Each row is a point on a tangle of strands that fork, close into loops and nearly touch. The rows are in no order.
Points whose rows are less than 26.3 apart are linked; no others are. Some points are linked to none.
k_306: [ 20  19 -35  13 -13  -6  12   6   2]
k_331: [ 14  -6  16  -5  -4  13  16 -13 -29]
k_458: [ 9 -8 10 -7 -4 28 18 -9 -5]
k_120: [-18 -12  18 -25  -2   3 -17  -5  17]
k_766: [-7 12 -2  8 -5 13 15  4 -9]
k_728: [-16  23 -21  14  -9  -7 -18  20   0]
k_383: [-19 -12   9  -7  15 -16 -11  -2  24]
k_558: [19 -7 -2 -4  3 -6  8 -8  3]
k_675: [-26   3  12 -11  -1  -5 -12   4   3]
k_941: [-10  -3   4  21  22 -16 -12  19  18]
k_879: [-18  -3   6  12  23 -26  -5  15  16]
k_228: [ -7   9 -16  -3 -14   8 -19   5  11]
k_566: [-13   6  12  -8 -17  20 -15  12  -9]
k_518: [ 25  14 -23  14 -17  20  11   4 -10]
k_226: [  3  -2   2 -13 -11  29  18 -14   2]
k_12: [ -6  -1  10 -13 -20  17 -20  20   5]
k_115: [  4 -11  -4   7  21 -15  15 -40 -17]
k_824: [ -4  24 -31  21  -3 -13   4  19   3]
k_651: [ 18  12 -27  15  -7   1   6   7   9]
k_162: [  4  -3  -2   1  13 -27   8   6  10]
k_30: [ 27   7 -14  25   5 -14  -6  10  -6]
k_966: [  9 -16   4 -12   7  -3   9 -45 -18]
k_557: [  2  -7   2  13  21 -16   5 -30 -25]
k_506: [ -6  12 -24  12   1 -10  -8  10  21]
k_655: [ -5  -1   2 -21 -24  10 -16  25  18]
k_302: [ 17  18 -12   8 -21  22  23   0 -32]
k_897: [-21  -1  21 -18  -5  -4 -19  14   1]
k_459: [ -2  -1  -7  22  18 -10 -15  17  24]
k_478: [-10 -15  17  -8   5  23   3  -8   6]
k_9: [-11 -10  22 -23  -4  18  32 -16 -15]
k_865: [-12  16 -17  -9 -22   1 -16   9   5]
k_586: [-16   5   4  10   9  -3  -1  11   4]
k_261: [  8 -21   6   1  23 -24  -2   4  25]
k_494: [-18   8   6  -3 -12  19  -9   4 -10]
k_486: [-23 -21  34 -17   5  18 -13  -4   1]
k_321: [-16  19 -15   1 -16  -9 -19  21   1]
k_972: [ 11 -13   6  -5   5   4   9  -5   9]
k_868: [ 14   6  -8  -3  -2 -13  12  -7  -6]
k_572: [ -7   0  -2  -2   0  -8 -34  17  24]
k_77: [-16  -4  24 -14  -6  -3 -22  26   5]
k_582: [ 12  18 -10  -1 -20  14  26  -6 -27]
k_788: [ -1 -23  24  -2  18 -11  11   2  -5]
k_538: [ 11  10 -10 -13 -21  19  29 -15 -12]
k_960: [ 17   3 -11   7  12 -33  -5  -9  -5]
k_608: [ 12 -10  17  -4   2  12  15  -7 -18]
k_399: [-13 -15  25  -7   8  17  14  -5  -7]
k_658: [ -6   5  -8   8  -3  13 -17   8  10]
k_497: [-16 -13  26 -14   3  16  24 -10 -11]
k_721: [ -6 -20   8  -2  22 -16  -3   3  29]
k_481: [17  5 -8 21  8 -9  2 15 -1]
k_235: [ 22 -10  -5  15  16  -9 -10 -22 -10]
k_237: [  7   4  -1  15  12 -19   6  14  -1]
k_8: [  7   9 -22  15  -1   2   0   8  18]
k_723: [ 22 -21   5  10  23 -26 -14  -5   3]
k_338: [ 25  12 -15  29  10 -20 -12   3 -16]
k_51: [-16  12  -1   6  -9  19   4   3  -9]
k_561: [-13  22 -26  20  -2 -13  -7  17   8]
k_242: [-20  15   1 -16 -23  28  11 -13 -13]
k_553: [ 15  12 -13  20  13 -31  -6  -7 -16]
k_441: [ 15 -11   2  19  21 -10  -6 -22 -20]
k_93: [ -3 -15   9  -6   9  11   4  -6  15]
k_773: [ -9   7  -5 -13 -14 -12 -24  22  20]
k_472: [  1   7  -5 -13 -15  20  26 -14  -3]
k_83: [  6  12  -6   6  -4  -1  18   3 -13]
k_361: [ 22  -5 -11   6  11 -21  -8 -19  -3]
k_932: [ -8   1  -8   8   8 -10 -29  13  26]
k_86: [-18 -14  12 -14   9  -5 -13  -5  23]
k_913: [-15 -20  26 -20   0  16 -19  -5  11]
k_90: [ 11 -10  -1   1  18 -34   1   4  15]
k_808: [-18   2   4  -3   7  -7   3   1   9]
k_92: [  8  -3  15 -19  -9  13  25 -22 -34]
k_400: [ -7   3  -1 -19 -21  -4 -19  26  20]
k_252: [  0  -8  18 -25 -10  16  32 -20 -22]
k_139: [ 26   0   0  -7 -15  30  16 -22 -26]
k_300: [-10   3   2  14   7   6 -12  11   8]
k_712: [ 24   7  -9 -12 -21  26  24 -22 -18]

A fork is a point with three links, a tip a point with one. Leave the first point through the second and follow the links. Name the first fork or tip that comes.
k_773, k_572 | k_879
k_331, k_608 | k_538
k_86, k_120 | k_486
k_300, k_586 | k_77
k_865, k_321 | k_561
k_506, k_8 | k_306
k_361, k_235 | k_115

A tip is a point with one link. Name the tips that can be reached along the links from each point below, in the order of the rows.
k_12 | k_879, k_302, k_139
k_8 | k_306, k_824, k_77
k_30 | k_115, k_486

Name the points in between on the shortest way along the links from the first point to the second, in order.
k_558, k_566 | k_868 k_83 k_766 k_51 k_494
k_90, k_383 | k_261 k_721
k_773, k_12 | k_400 k_655
k_561, k_300 | k_728 k_321 k_865 k_228 k_658
k_331, k_302 | k_608 k_458 k_226 k_472 k_538 k_582
